Each row is a point on a tangle of strands that fork, close into loops and nearly touch. The rows are in no order.
In the rows, zero is written as 128.
Two points are linked if the straight distance between their rows is under 205. Some points are linked to none.
k_616: [110 132 119 115 112 175 137  89 114 119  72 118 191 153 124 110 113 143
  28  98 138 142 191 149  56 141 122 107 172 136 169 115 107 132 131 128
  91  96 128 156 142 153 106  98 131 119  60 164 141 127 155  78  68 133
 124 126 158 119  94 153 130]
k_988: [207 193 117 150 116 116 133  91 132 119 107 113 102 127 163 148 147 142
  96  85 131  97 171 120 129 110  75 114 109 190 147 158  57  99  92 124
  70  89  99 135 117 152 119 131 153 127  80 112 128 101  79 100 141 188
 141 119 129 131 106 134 122]
k_764: [ 85 123 137  72 101 154 125 136 184  96 104 134 186 137 116 125 155 125
 103 114 149  90 133 128 130 143 173 163 140 155 141 116 109 139 165 138
 137 146 157 127  93 159 148 166 173  90 123 132 100 122 150  61 155  57
  61 172 134 214  58 145 127]
k_961: [108 115 171 122 114 157 124 150 112 138 103 105 144  94 127  77  67 129
 120 164 149 133 134 101 113 121 112 115 156 114 128 115 111 143 142 140
 157  77 143 154 191 118 156 158 124 117 119 125 128 128 136 124 105  85
 108 122 132 103 205 180  93]
k_922: [ 75  90 151  81 146 158 128 144 118 185 119 141 125  92 103 112 120 109
 156 167  97 151  88 117 141 111 157 170 113 147 195 116 110 138 114 110
 182 149 176 121 122 107 110 111 138 155 124 160 128 176 135  79  45  95
 156 200 115 140 124 160  95]
k_168: [164 146 141 135  83 166 139 138  96 118  89 148 140  99 125 129 109  99
  83 127 169 112 185  83 107 140  88  95 160 142 178 111  95 133 139 161
 143  38 113 124 186 144 173 140 112 149  65  82 113 143 126 149 111 150
  88 108 135 167 194 150 110]
k_448: [125 122  79  95  95 122  99 167 186 106 116 158 165 140 138 153 187 165
 170 103 112 127 198 143 130 169 204  90  94 162 115 134 156 132 139 110
 136 131 114 112  88 180 138 109 127 121 165 166  84 132 169 135 148 111
 129 144 166 167  69  74 128]
k_814: [100 118 159 108 131  86 119 191 119 135 113 133 187 137 116 105 135 143
 136 126 154 121 136 101 132 157 147 145 120 109  68 137 180 161 161 150
 159 131 128 156 100 142 141 170 101 107 169 142  93 132 131 125 186  62
  67 110 141 168 130 119 144]
k_99: [180 153 131 189 138  48 128 112  62 121 170 130  62 148 160 150 138 111
 120 102 120 116  88 114 148  99  84 144 120 116 133 135 130 130 104 159
 107 102 105 141 127  99 116 134 117 142  95  69 129 112  85 167 128 193
 148  79  96 134 163 106 138]
k_880: [117 158 107 149 118  86 124 156 177 115 175  82 100 138 136  88 131 133
 145 162  99  78 106 120 140 128  60 143  61 121  85 159 105  75 157 146
 108 118 136  97 139 107 152 228 111 135 157 123  91 119  71 150 140 130
 111  55 139 160 141 184 169]
k_528: [121 101 128  82 121  64 102 154 135 152  71 154 159 144 114 170 123 151
 142 114 126 158 162 125 123 148 166 151 119 131  82 117 157 144 114 107
 144 139  84 175 124 180 147 122  98 123 153 154  89 153 153 121 181 125
 101 116 101 110  94  73  68]
k_712: [119 176 107 109 123  99  81 175 146  69 138 107  75 138 148 141 129 133
 206 150 127 107 112 154 150 128 180 114  87 130 158  87 151  98 115 125
 113 107 184 133 147 120 162 147 168  96 169 119 153  95 154 195 155 123
 160 142 135  59 150 116 103]
k_705: [170 128 112 158 111 201 175  77 160 130 158 164 155 158  59 127 140  86
 114 116 145 120 161  98 115 169  87  89 150 153 139 166  97 135 157 113
 156 104  83  68 111 131 136 135  86 157 113 103 119 138 110 115 112 123
  84 133 163 252 132 148 177]
k_275: [105 162  97 165 157  97 105 151 104 103  91 136  86 144 157 152 135 107
 117 104 103 146  99 121 104  94 176 148 132 101 172  85 161 106 119 143
  68 130 122 176 142 121 103  89 167 112 102 142 175  96 138 108 128 171
 181 129  67  77  81  85 115]
k_312: [ 79 166 127  89 135 161 130  98  88 123  90 136 187 158 131  92 109 119
  54 115 163 131 164 149  67 156 154 137 188 102 164  77 144 145 155 142
 127 122 165 146 162 158 102 105 143 107  83 127 159 125 154  82 118  99
  91 150 142 119 141 190 145]
k_813: [178 139 129 167 151 137 151 153 119 123 153 137 158 118 132 135 133 114
 140 120 150  96 143  91 144 140  87 139 122 135 147 161 160 148 138 157
 116 105 105  91  87 123  93 116 136 136  94  98 109 125 105 139 135 121
  89 114 114 213 134 119 163]
k_733: [ 72 112 176  76 117  72 124 143 111 141  68 111 145 109 136 145 103 128
 117 118 152 148 128  81 143  95 139 189 142 133 132  84 147 137  90 145
 134 108 154 194 185 158 161 156 148 106 126 130 127 148 158 117 153 106
 101 113  74  97 107 123  67]
k_756: [147 122 163  95 157 174 149  79 111 131 144 104 125  72 143 100 141 100
 115 132 140 121 114 144 142 112 115 138 124 152 176 141  63  98 110 118
 122 148 150 117 100 129  73 109 172 122  83 130 125 141 119  80  94  91
 157 219 139 117 101 173 137]
k_208: [141 199  81 184  70 149 114 153 194 105 123 132 122 148 134 154 114 126
  96 127 116 112 134 108 104 126 109 133 142 129 135 101 116 111 140 134
 106  79 109 120 150 118 136 138 136 136 112 121 150  83 110 128 114 164
 120  47 112 183 110 147 134]
k_850: [153 123 127 150 106  99 131 153 167 151 139 102 106 134 139 113 136 161
 147 169 116  90 101 139 163 130  87 109  78 132  37 164 103  91 143 123
 119 145 102 135 133 129 184 201 110 120 183 149  63 117  67 153 177 109
  92  87 154 151 143 150 152]
k_743: [117 122 138 133 132  51 110 196 131 115 120 175 139 120 128 143 169 117
 154  97 115 122 108  98 131 131 161 186 105 108  94 154 202 160 149 153
 155 125  97 150  75 137 135 153 110 116 157 117  82 140 132 153 202 100
  64  73  87 216 101  58 134]
k_876: [179 146 138 154 148 154 150 103 113  85 148 138 155 107 151 147 157  87
 102  81 181 106 162 119 106 141 121 120 156 136 156 151 137 151 116 147
 106 113 110 120 112 158 111  87 142 113 105  60 159  95 143 126 168 114
 110 146 129 175 119  95 148]
k_35: [123 133 129 100  92 202 116 104 164 114 147 141 146 104 112 113 137 108
 142 174 105 103 179 148 131 184 156 106 123 179 163 140  88 135 159  98
 143 119 163  65 126 145 136 146 146 169 120 149 132 138 143 120  75 101
 119 167 175 188 128 188 141]
k_789: [189 119 116 144 121 107 106 139 139 118 150 111 134 139 175 150 143 182
 169 127 127 116 161 148 159 151 133  93 105 142  82 154 134 110  99 112
 125 130 116 112 101 153 125 111 130 118 163 150 133 102 131 177 181 120
 146 149 146  93 115  81 139]
k_231: [ 73  90 111  99 137 167 130  78 174 138 127 131 115 154 122 167 134 118
 135 131 103 182  85 175 111  94 189 130 123 111 140 111 104 115 136  75
 133 197 125 134 131 116 114  94 135 131 181 158 173 136 140  68  77 119
 173 168  99  89  71  95 131]
k_533: [ 89 129 108  99 145 198 130  91 129  87 158 155 141 161 120 110 166 113
 121 172 122 102 152 164 129 173 159 102 122 143 137 117 140 129 157 106
 141 153 161  48 114 131 123 123 118 156 118 132 131 134 167 118 128 105
 123 152 201 151 109 149 170]
k_240: [152 139 132 144 164 143 183 115 145 106 212  81 137 144 119  65 113 111
 158 193 111  77 130 116 154 142  88  77 130 136 102 141 106 129 136 138
 135 155 147  66 117 107 109 148 115 124 171 100 147 101  93 173 127  87
 110 137 163 147 171 200 187]
k_766: [106 154  96 135 149  47 116 181 115 106 126 101 134 148 165 129 145 174
 173 116 121 130 131 121 151 162 190 124 115 102  89 128 204 145 123 114
 133 150 144 110  76 142  68 122 145 123 192 196 125  89 127 138 135 135
 146 107  88 107  86 107 158]
k_432: [171 171 101 127 111  79 100 152 147 160 103 118  74 135 141 150 137 176
 195 117  70 140 148 126 156 113 106 125  81 152 101 152 114 108  81  75
  98 153 105 137 124 138 104 128 129 151 133 179 122 119 110 147 101 216
 197 117 104  86 114 106 115]
k_575: [114 165 138 142 135 116 163 145 164 101 199  75 101 137 124  66 118  93
 153 187  96  75  99 133 133 144  94 140 103 137 107 146 112 117 156 127
 144 110 178  66 145  97 139 204 123 143 171  93 125 117  81 162 103 110
 125  98 149 154 149 227 184]
k_984: [152 173 117 204 148  95 106 140  90  98 151 138  86 130 157 117 146  85
 122 127 109 106 120 131 104 120 108 152  97  95 166  92 162 108 130 176
  86 100 147 116 136  79 112 124 134 135  88  96 151 101 113 194 146 181
 165  71 130 108 150 139 144]
k_572: [154 104 149 119 147 104 133 109  51 140  95 150 163 121 148 121 140 173
 116 115 158 142 181 148 127 175 144 109 152 136  74 147 176 160  93  97
 140 150 113 138 114 162  86  91 102 119 121 134 134 155 160 153 141 154
 119 143 138 107 149  91 144]
k_366: [106 136  67 198  92 151 115 161 195 139 110 163 133 171 115 160 130 135
  97 125 105 157 120 127  87 124 117 134 135  82  95 107 146 124 152 125
 104 115  99 148 129  98 147 130  92 149 138 154 136  94 131 122  99 177
 143  57 130 139  86 109 130]
k_773: [161  76 186 141 135 149 142  93  90 151 168 130  76  68 123 101 133 109
 145 171 129 117  56 146 166  78  84  92  92 153 160 146  53 106 139 146
 134 131 118 115 140  89 164 155 159 146 132 115 109 173  81 155 144 111
 166 177 171  80 169 154 118]
k_904: [ 60  98 120 124 154 138 127 181  75 196 136 147 120 139  94 118  87 127
 133 138 129 197  84  95 112 123 170 146 162  58 140 124 209 174 157 129
 195 141 117 147 151 102 102  98 103 161 144 121 128 153 163 134  51 111
 119 131  87 126 180 108 124]
k_947: [134 139 144 126 172 119 117 116  15 147 110 162 112 109 143 143 124 125
 127 102 139 130 167 119 114 129 119 158 124 123 194 107 162 133  78 145
 100 118 135 146 101 149  79  73 134 133  29 135 128 146 168 140 120 178
 159 140 103  95 121 119  74]
k_132: [ 76  86 141 123 121 167 141 189 154 155 134 132 156 125  83 138  86 134
 156 159 124 188 126 102 133 143 205 107 161  69 119 122 156 157 181 109
 211 111 109 129 162 114 148 103 108 131 184 144 138 140 166 129  78  78
 109 142 122 145 168  84 127]
k_364: [133 125 153 127 126 196 178  74 103 135 165 134 156 114  72 102 114  81
 101 144 192 118 141  88 132 154  90  95 167 141 179 158  91 153 171 124
 182 113 118  90 127 124 113 113 113 125  92  69 148 138 120 107 100 102
  63 160 143 245 165 157 162]
k_27: [133 172  95 182 137 143  98 174 100 102 129 163  99 123 157 159 127  99
 134 130 128 147 134 116  92 117 139 137 127  75 185  61 188 129 145 164
 102  83 124 145 134 106 118  83 145 156  94 136 156 112 141 162 119 167
 177  93 119 100  98 110 123]
k_24: [ 68  61 145 111 147 142 130  94 139 173 147 158  98 129 124 170 121 113
 133 125 117 198  36 167 154  91 187 145 133  81 131 111 143 125 142 122
 160 183 137 136 137  85 134 116 120 134 159 119 150 159 159 105 116 122
 161 159  95  81 139  82 120]
k_147: [119 167 137 107 152  90 105  80  56 149 130 123  78  83 127 140 114 100
 130 123 128 116 118 109 139 110 112 173 126 153 193  87 122 125  94 128
 126 117 160 137 135 133  83 111 140 150  66  77 166 128 142 111 112 185
 162 147  97 113 156 142 103]
k_144: [177 136 141  99 133 121 144 166 116 138 123  71 138  83 120 106 108 194
 172 130 127 111 179 104 165 144 143  81 138 166 116 161  98 128  86  88
 174 114 140 123 118 157 105 119 130 130 140 117 130 118 132 127  86 110
 124 171 126 115 169 137 106]
k_33: [ 94  77 158  90 100 117 116 106 160 133 132 145 126 124 100 182 135 108
 138 106 134 133  60 123 173 101 189 178 153 142 125 128 128 147 128 106
 173 165 123 150 137 146 170 165 137 116 178  99 118 155 151 100 180  98
  89 158 109 157 112  77 103]
k_403: [111 101 116 117 118  84  82 112 134 126 127 171  87 115 130 163 180 125
 166 149 113 129  95 168 159 101 154 122  59 149 111 136 120  82 109 128
 113 162 129 115 101 128 167 160 131 126 172 171 102 147 123 162 171 132
 181 160 150  79 101  93 105]
k_380: [106  64 135 103 129 191 145 123 127 136  86 145 211 129 129 107 128 157
  86 129 151 160 169 161 119 160 177  80 149 126  97 127 122 143 149 131
 145 150 104 145 124 164 125 119 126  97 150 185  96 164 158  97 112  54
 111 173 153 105  94 130 116]
k_736: [105  94 146 116 141 105 110 142  96 186 116 134  91  97 120 115 116 125
 150 168  81 141 122 142 145 104 129 143 101 146 165 141 111 116  84 125
 124 142 164 133 126  96 105 107 126 135 115 178 110 166 129 138  87 144
 212 171 123  74 132 146  96]
k_157: [180  98 125 126 134 143 156 127 150 116 122  75 153 142 185 103 136 186
 156 110 135 118 129 140 141 136 117  55 127 149  50 146  84 108 121 121
 113 154 105 132 116 153 132 132 133  87 201 141 117 102 102 142 166  93
 143 143 153  52 136 129 151]
k_747: [152 119 128 158 120 134 155 133 142 183 176 155  93 107  91 131  88 126
 149 165 108 135 122 126 163 137  98 109 129 118 126 160 127 129 151 123
 190  97 122  93 127 107 145 120  88 166 134 119 130 158 122 160  72 160
 127 116 127 152 187 146 115]
k_349: [ 87 157 152 112 121 106 132 116 116 147 108 110  80  96 117 137 110  77
 131 126 116 124  82 102 141  68 106 189 130 145 202  89  83 125  95 146
 112 104 154 168 161 102 146 159 163 137  75 101 152 148 104 108  90 160
 146 142  66 132 146 172  82]
k_254: [184 148 156 155 134 130 143 143  97 143 130 115 139  91 130 100 108 113
 129 114 158 112 168  79 144 125  68 128 130 154 169 154 104 154 128 155
 136  80 130 113 127 125 126 148 116 143  78  91 116 120  91 138  94 143
 115 114 121 191 172 156 112]
k_391: [102 114 109 115 174 184 153  95 108 123 165 153 145 156 103 116 168 141
 145 135 125 140 125 169 124 182 184 127 154 112 148 129 177 126 166 106
 148 196 137  52  70 126  68  72 127 149 120 130 134 128 160 104  83 100
 128 173 166 160  91 117 188]
k_636: [ 47  96 120  93 112 199 166 138 159 154  93 101 190 135 107 115  86 127
  80 107 137 177  99 118  97 117 173 156 185 103 139 114 121 148 153 104
 159 154 128 158 162 129 106 125 134  95 139 137 149 125 141  57  75  73
 100 163 110 132 113 142 130]
k_301: [195 143  80 182 122 116 146 126 186  96 164 107  97 146 145 157 148 153
 202 102 105 116 116 132 155 117 153  90 100 120 115 156 127 106 102  99
  92 162 111  88  90 127 117  92 141 104 181  90 137  67 112 167 148 151
 161 124 112 125 110  57 167]
k_484: [ 56 128 106 108 131 170 148 110 183 112 103 108 142 152 125 138 107 120
  87 118 120 162  71 141 107  98 172 159 165 120 142  79 100 134 128 109
 106 159 160 156 167 119 113 129 163 105 146 152 173 120 114  47  93 106
 152 157  86  74  84 123 130]
k_741: [188  89 132 120 135  98 139 122 100 142 131 137 148 140 132 176 118 181
 158  94 132 158 176 127 138 142 151 104 154 119  54 176 161 155  95  72
 165 142  58 139 106 158  94  66  85 114 168 131 116 128 156 144 136 169
 108 119 122 117 158  24 117]
k_525: [112 150 103  91 134  82  94 188 179  90 147 135 131 149 143 156 176 133
 204 126  96  99 136 150 173 147 195 133  81 129 112 122 178 119 119 113
 126 159 147  89  58 134 109 129 136 126 160 161  99 117 143 148 157 114
 137 141 117 145  60  78 152]
k_323: [137 130 129  93 116 179 126 124 153 165 137 145 129  89  99 128 109 134
 154 146  99 138 168 129 139 161 139 120 125 185 177 145  85 141 121  94
 173 107 152 106 109 130 103  79 131 160 120 154 130 163 156  99  23 115
 160 189 160 154 135 140 102]
k_6: [ 91 128 137  84  74 131 121 144 191  85 111 128 155 133  95 158 129  94
 139 132 143 120 116  98 134 112 196 146 147 143 138  98 130 138 153 111
 160 114 163 158 146 152 187 144 169 110 157  87 139 113 165  88 154  68
  83 140 100 200 105 115  85]
k_411: [155 132 151 116 147 128 162 107 114 125 193 107 134 129 105  56 125 130
 149 184 133  82 168 117 155 187  74 107 125 160  66 164 135 143 139 110
 150 111 142  52 107 117 121 145  87 120 163 103  93 134 119 156 153  96
  71 128 194 176 186 195 171]
k_490: [127 188 104 141 109  76  97 113 128  98  84 145 119 167 171 141 157 124
  87  89 124 118 134 145  87 118  84 175  88 145 102 103 139  97 103 150
  54 121 111 154 128 160 145 159 138 130  90 154 130 103 107 129 169 207
 135  49 106 121  77 128 113]
k_987: [114  89 145 108 151 127 113  67 121 154  97 138 150 126 147 112 142 153
  87 112 118 159 112 170 116 127  76 130 110 144  64 167 106 113  94 113
  89 198  98 145  99 145 112 115 103 128 122 213 114 167 109  87 126 162
 155 133 132  68  94 127 145]
k_738: [175 124 118 120  85 203 139  87 158 144 146 151 113 140  78 149 107 116
 130 156 139 135 150 131 141 166  90  78 149 146 128 170  82 132 145 102
 166  78  94  79 154 111 166 133  97 178 129  91 114 155 118 130 113 156
 110 106 173 183 170 130 127]
k_299: [126 141 113 141 148 151  99 108  74 135  88 133 163 121 144 116 138 119
  87  82 141 155 192 109  94 124 102 128 152 136 189  94 123 123 115 149
  73  95 115 164 135 154  95  70 130 112  29 161 154 134 156 112 113 152
 160 147 113  85  99 122 105]
k_435: [ 86 108 127 133 126  62 126 167 107 159  70 138 136 122 127 158 105 152
 122  88 147 172 123 103 103 104 151 164 156 103 105 115 185 169 113 138
 128 123 113 197 152 146 135 134 121 122 120 157 136 133 141 126 131 160
 116 100  65 132 109 102  90]
k_25: [155 126 131 194 187 114 158  99 145 107 191  84  91 151 131  98 150 117
 131 128 108 107  64 127 137 110  75 133  83 115  81 159 125  99 147 149
  87 191 123 109 102  93  81 139 125 131 148 132 127  87  83 127 139 139
 189 108 121 140 102 140 195]
k_856: [119  93 129 103 111 109 152  96 188 100 127 130 115 132 127 189 137 115
 132  82 121 142  60 123 146  78 153 176 108 147 133 132 110 120 118 127
 100 186 133 144 121 107 145 151 155  91 167 107 125 120  93  85 165 112
 129 156  81 151  62  80 114]
k_422: [100 150 115 126 124 110 112 122 113  56  91 116 158 146 173  97 158 115
  68 140 166  83 135 173  72 125  94 165 123 118 111  74 142 103 146 182
  67 112 161 146 130 138 154 170 158  90  97 129 101 124 115 116 215 105
 102  83 150 114  84 163 147]
k_699: [188 145  91 194 180 132 125 120 157 109 186 118 102 156 150 121 162 134
 172 120  87 123  92 140 136 138 112 104  85  99 128 146 148 105 126 129
  82 167 110  69  79 104  62 103 152 125 149 143 127  86 115 161 118 146
 201 103 126 120  68  90 193]
k_90: [ 91 102 126 102 129 171 145 176 125 121  88 107 224 125 126 113  95 147
  95  93 155 153 184 115 102 136 193 102 190  95 128  93 142 168 150 125
 169 116 109 187 150 156 108  94 135 103 129 176 131 136 170  86  89  77
  90 159 119 114  99 105 107]
k_498: [104 146  72 159  99 100 114 106 167 107  94 142 130 190 128 155 154 167
  72  87  92 138 122 165  91 114 110 155 128 117  65 125 141 116 147 114
  73 167 110 130 131 126 143 156 116 135 136 181 143 106 123  86 151 182
 133  63 113 127  43 110 147]
k_895: [141 136 171 107 135 111 132  74  95 121 144 144 126 145 139  88 140 133
 104 162 164  92 157 157 122 180  78 143 129 152  67 147 139 138 139 134
 122 142 128  99 103 149 126 152  79 121 141 125  99 165 125 153 193 118
  66 105 213 149 169 161 162]
k_691: [ 85 112 120 122 138 200 160  75  95 123 140 146 159 153 124 107 114  97
  38 118 161 137 112 162  87 138 151 115 184  85 159  92 143 142 163 142
 124 154 134 123 167 147 118  88 138 127  91  75 177 127 160  88 141  99
  96 157 152 117 133 130 180]
k_424: [ 57 120 127 114 129 106 125 114 164 104 104 106 129 131 129 148 143  98
 125 105 125 153  62 160 130  71 167 188 105 105 112  69 133 113 114 141
  95 195 167 167 143  97 139 163 155 100 170 131 131 119 120  79 146 115
 159 130  65  90  59 115 118]
k_217: [102 173 105 127 177  71 132 148 109  97 125 124 132 145 148 135 158 143
 157  86 106 148 127 130 110 144 212 149 146 106 126  79 215 140 113 118
 101 167 148 148 121 131  76  78 164 125 159 151 161  91 147 125 132 161
 142 116  74 100  62 113 133]
k_464: [ 94  96 152 148 128 134 134 139 126 182 149 140  97 125  77 152  83 111
 134 126 109 174  55 109 145  89 152 140 165  83 154 105 140 149 127 141
 169 146 119 143 152  80 125 104 117 168 128  86 147 143 134 128  82 132
 132 138  83 149 154  79 107]
k_439: [199 195  85 171 107 129 160 116 170  77 135 107 132 163 137 132 132 125
 111  90 136  95 145 115 106 124  88  79 141 145 118 137  91 112 133 136
  77 101 113 117 132 136 134 133 120 105 115  81 149  75  72 126 156 158
 111  81 123 168 112 134 143]
k_315: [148 128 115 140 129 168 120 118 146  99 107 149 149 146 132 163 139 133
  89  76 136 137 138 154 107 131 143 102 147 123 134 107 135 126 128 135
  94 122 102 146 109 146 127  71 152 120 125  94 150 127 139 104 154 130
 139 144 133 109  88  73 131]
k_400: [150 129 148  90  90 174 133 121 101 134 113 118 143 116 107  98  79 150
 109 152 163 122 187  97 120 183  91  67 177 126 128 144 120 168 143 118
 171  66 125 128 194 135 178 128 105 138 105  94 132 141 162 155 129 126
  72 107 164 117 217 175 120]
k_427: [138  73 141 121 142 146 138  65  72 146 100 136 150 130 138 127 126 183
 109 110 132 191 164 166 118 145  96 116 162 121  68 141 129 143  84 112
 122 168  83 162 118 135  90  82  88 101 130 151 119 151 132 112 131 160
 134 127 145  40 143 115 135]
k_415: [111 156 129 108 132 173 134  78 112 124 127 111 131 111 111 116 148  93
  75 140 138 106 131 147 102 141  88 147 133 160 188 132  77 111 124 117
 117 133 163  91 117 125  91 150 148 155  49 139 145 129 127  67  72 160
 138 161 161 171 102 202 116]
k_86: [ 87 142 105 151 121 131 118 145 109 124  89 141 138 143 127 134 129  54
  61 105 149 129  95 123  82 100 116 188 140  93 203  71 149 120 150 183
  87 108 142 179 157 130 128 148 171 135  57 105 136 118 122 109 151 156
 126 102  90 150  79 136 106]
k_131: [119 126 119 154 117  98 100 146 125 115  87 145 143 135 161 108 160 118
  80 121 110 103 128 134 104 118  65 142  83 108  95 128 132 105 143 180
  76 114 104 159 116 129 153 187 136 124 102 166  81 117  82 146 191 127
 120  79 117 139 100 154 140]
k_524: [148 132 170 138 135  63 126  89  99 123 173 127  79 135 131 117 117 115
 120 125 147 120  81 127 152  99  98 173 126 121 106 154 137 138 112 165
 130 139 126 129 138 121 147 166  92 125 118  77 127 139 112 157 167 167
 103  87 121 123 196 131 141]
k_742: [ 71 160 120 105 108  95 102 130  95  86 107 132 122 139 142 116 135  95
  82 132 150 120 120 143  77 122 137 186 142 113 150  47 175 110 142 157
  84 113 163 167 157 132 157 159 155 131 106 123 144 120 161 133 180 145
 104  97 120  99 113 150 128]
k_302: [102 118 172 104 132  66 132 159 131 167 108  83  88  92 115 146  77 115
 132 139 119 151 101  85 156  71 136 168 150 146 143 113 107 132  93 140
 160 108 144 192 181 109 154 149 132 121 115 133 153 143 115 133 114 142
 138 121  52  84 185 135  66]
k_965: [164 120  86 150 106  98  86 171 128 156 117 152 107 154 131 175 125 185
 156 105 104 170 162 125 119 142 131 103 121  96 103 149 162 148  97  87
 138 114  75 147 139 151 140  76  83 153 150 163 126 138 149 169 111 198
 142  80 138  83 142  36 100]
k_992: [179 145 135  50  88  64 121 163 139 168  91  89 148 102 115 129 128 156
 164 133 128  80 194  85 146 130 103 123 110 201 102 148  98 138  88  88
 147  94 139 138 125 178 145 156 120 133 124 138 107 119 116 116 127 112
  91 150 131 165 154 148  76]
k_865: [113 113 148 150 179 113 139  85 113 146 131 121 113 114 150 109 157 122
 101 116 135 154  83 150 116 101  65 150  93 117 103 163 131 100 122 162
  94 192 115 123  92  86  91 154 120 121 113 177 114 140  84 125 148 126
 172 107 136 111 106 150 173]
k_501: [ 98 107 150  99 112 136 139 164 153 122  91 141 226 122 121  96 114 129
 102 108 158 103 154  92 116 158 122 152 129 137 102 151 132 134 169 160
 130 124 130 154  93 173 146 169 137 103 109 153  69 136 126  87 184  50
  44 110 137 223  99 162 120]
k_360: [119 127 168 101 118 150 149 171 135 121 156  84 142  81 141  82  90 109
 166 182 130  97 131 129 156 135 131  99 129 135 135 121  93 132 131 125
 145 102 175 113 145 107 161 162 153 119 144 103 121 122 119 139 121  52
 114 153 137  82 191 196 108]
k_222: [143 105 105 108  88 129  94 136 172 118  82 170 137 140 126 179 148 151
 102 107 123 140 165 125 119 125 130 115 104 142 113 140 131 131 101 138
 118 126  90 158 113 167 151 116 102 131 127 146  98 136 147 121 152 137
 117 133 148 154  84  81  94]
k_468: [140 153 105 167 191 169 153 125 101 103 165 113 133 134 141  79 120 131
 113 151 131 118 151 149 105 156 104  94 153 108 127 126 152 133 134 132
 129 121 156  89 112 116  77  70 140 115 108 124 152  88 143 167  90 127
 137 134 151  93 162 165 199]
k_455: [156  57 167 166 129 138 112 108 109 152 158 121  89 108 114 129 109 138
 154 178 133 132 101 161 171 103  99  69 124 120 115 170  85 124 125 142
 146 116  97 120 153  92 176 124 121 139 172 131 123 157 137 184 147 103
 165 137 184  33 194 114 112]
k_328: [130  96 134 133 126 136 120 160 127 134 132 136 117 132 114 147  88 155
 166 145 149 155 127  95 135 134 168  84 165 102 114 124 152 169 141 104
 184 109 115 143 166 122 163  98  94 119 182 106 153 123 157 160 130 118
  93 120 132 102 179  81 117]
k_900: [104 102 124 138 140  77  83 158 120 171 138 165  62  91 147 140 152 118
 180 157  89 137  61 143 167  83 131 155  46 123 152 126 113  84 100 149
 116 154 163 141 110  72 138 148 143 151 139 169 100 165 110 183 133 145
 231 150 129  82 123 123  83]
k_716: [137  62 152 176 119 159 142 110 142 178 173 157  83 136  89 130  83 109
 129 167 113 139  77 120 152 109  83  80 123  95 110 174  93 131 160 135
 169 128  97 116 161  75 205 125  89 163 164 132 111 178 114 159 110 135
 124 107 154 115 212 116 121]
k_782: [132 138 155  90 125 102 118 178 109 140 132 106 134 111 110 127  82 172
 189 140 152 117 156  94 153 141 169 107 162 143 119 123 149 168 112  95
 196  77 147 136 157 148 120  99 114 114 146  99 162 110 155 150 106  84
  87 150 100 129 208 127 107]
k_353: [145 195 105 143 173 141 151 110 106 118 159 104 122 124 125 101 113 118
 111 134 125  94 154 127 107 154 102 146 142 145 161 122 137 111 101 111
 122 126 158  56  97 116  60 113 136 140  77 112 151 101 123 118  71 167
 137 141 149 146 127 206 166]
k_652: [122  89 157 124 126 185 163 131 142 144 178 113  98  73 119 107 118  81
 158 192 105 111  84 137 166 111 100 115 109 143 171 153  78 126 163 130
 174 120 156  79 133 100 159 152 155 144 157  87 116 148  97 135  91  82
 143 171 158 138 174 188 130]
k_290: [149 128 138 151 125 115 132 115 126 138 145 137 125 156 110 124 113 156
 119 124 134 132 112 107 133 132 114 124 165 119  87 159 149 156 125 112
 154 142 104 110 121 117 147 135  88 125 159 105 144 119 126 143 136 142
 116  89 143 129 171 134 129]
k_106: [130  86 148 126 150 219 141  79 116 129 112 118 158 104 124 115 143 124
 103 136 153 146 142 153 113 134 117 104 148 156 143 157  80 138 149 124
 134 142 115 111 109 131 122 107 134 124 115 144 111 163 131  92 115  84
 125 171 174 101 128 147 112]
k_31: [110 141 126 161 167 182 148 108  69 112 156 133 145 127 151  82 116  91
  95 147 147 142 119 150  84 134 144 109 181  66 177  85 154 130 160 176
 123 114 150 115 160 104 102  85 122 144  89  80 175 115 173 163 109 110
 155 124 149  72 165 152 166]
k_578: [150 188 132  83  95  64 109 137 140 121 131  96 102 132 118 144 140 121
 171 113 113 102 146 106 150 111 137 160 118 162 130 136 104 124  82 114
 124 112 156 144 119 133 141 155 143 120 137  98 136 136 130 130 158 139
 110 135  94 158 135 128  94]
k_579: [153 125 148 101  98  98  91 115 145 108 128 120 105 124 148 126 171 155
 156 154 122  85 104 163 154 111 110 135  59 147  81 146 100  70 133 139
 102 145 128 134 110 127 184 189 130 110 157 133  87 135  90 153 211 119
 126 127 180 110 129 136 129]
k_322: [212 153 112 139  83 101 114 138 154 120 126 122  79 112 137 168 156 147
 161 105 120  94 143 110 158 101 108 115  87 166 168 133  82  91 102 115
 102  83 128 129 134 138 159 148 140 131  99  95 118 107  99 152 131 154
 162 138 104 133 133 104  89]
k_535: [200 144  80 184 115  78  86 174 152 157 125 144  61 144 139 160 136 172
 165 107  82 141 147 127 135 106 128 100  75 108 111 158 123 107 116 107
  95  98  84 136 146 113 147 120 105 154 147 175 123 118 107 180 124 198
 168  82 115  81 122  64 113]

A piece is all that can be reached along the links. How many separate loops has the piece of each point below (a circle has one, a figure eight two, a Y none), and how many tips (points with one link)?
k_987 | loops 0, tips 2
k_578 | loops 2, tips 3
k_922 | loops 0, tips 2

How many points has the smallest loop of links through each point below? Write - if it is on no loop.
k_400 | 24
k_468 | 38
k_427 | -
k_992 | -
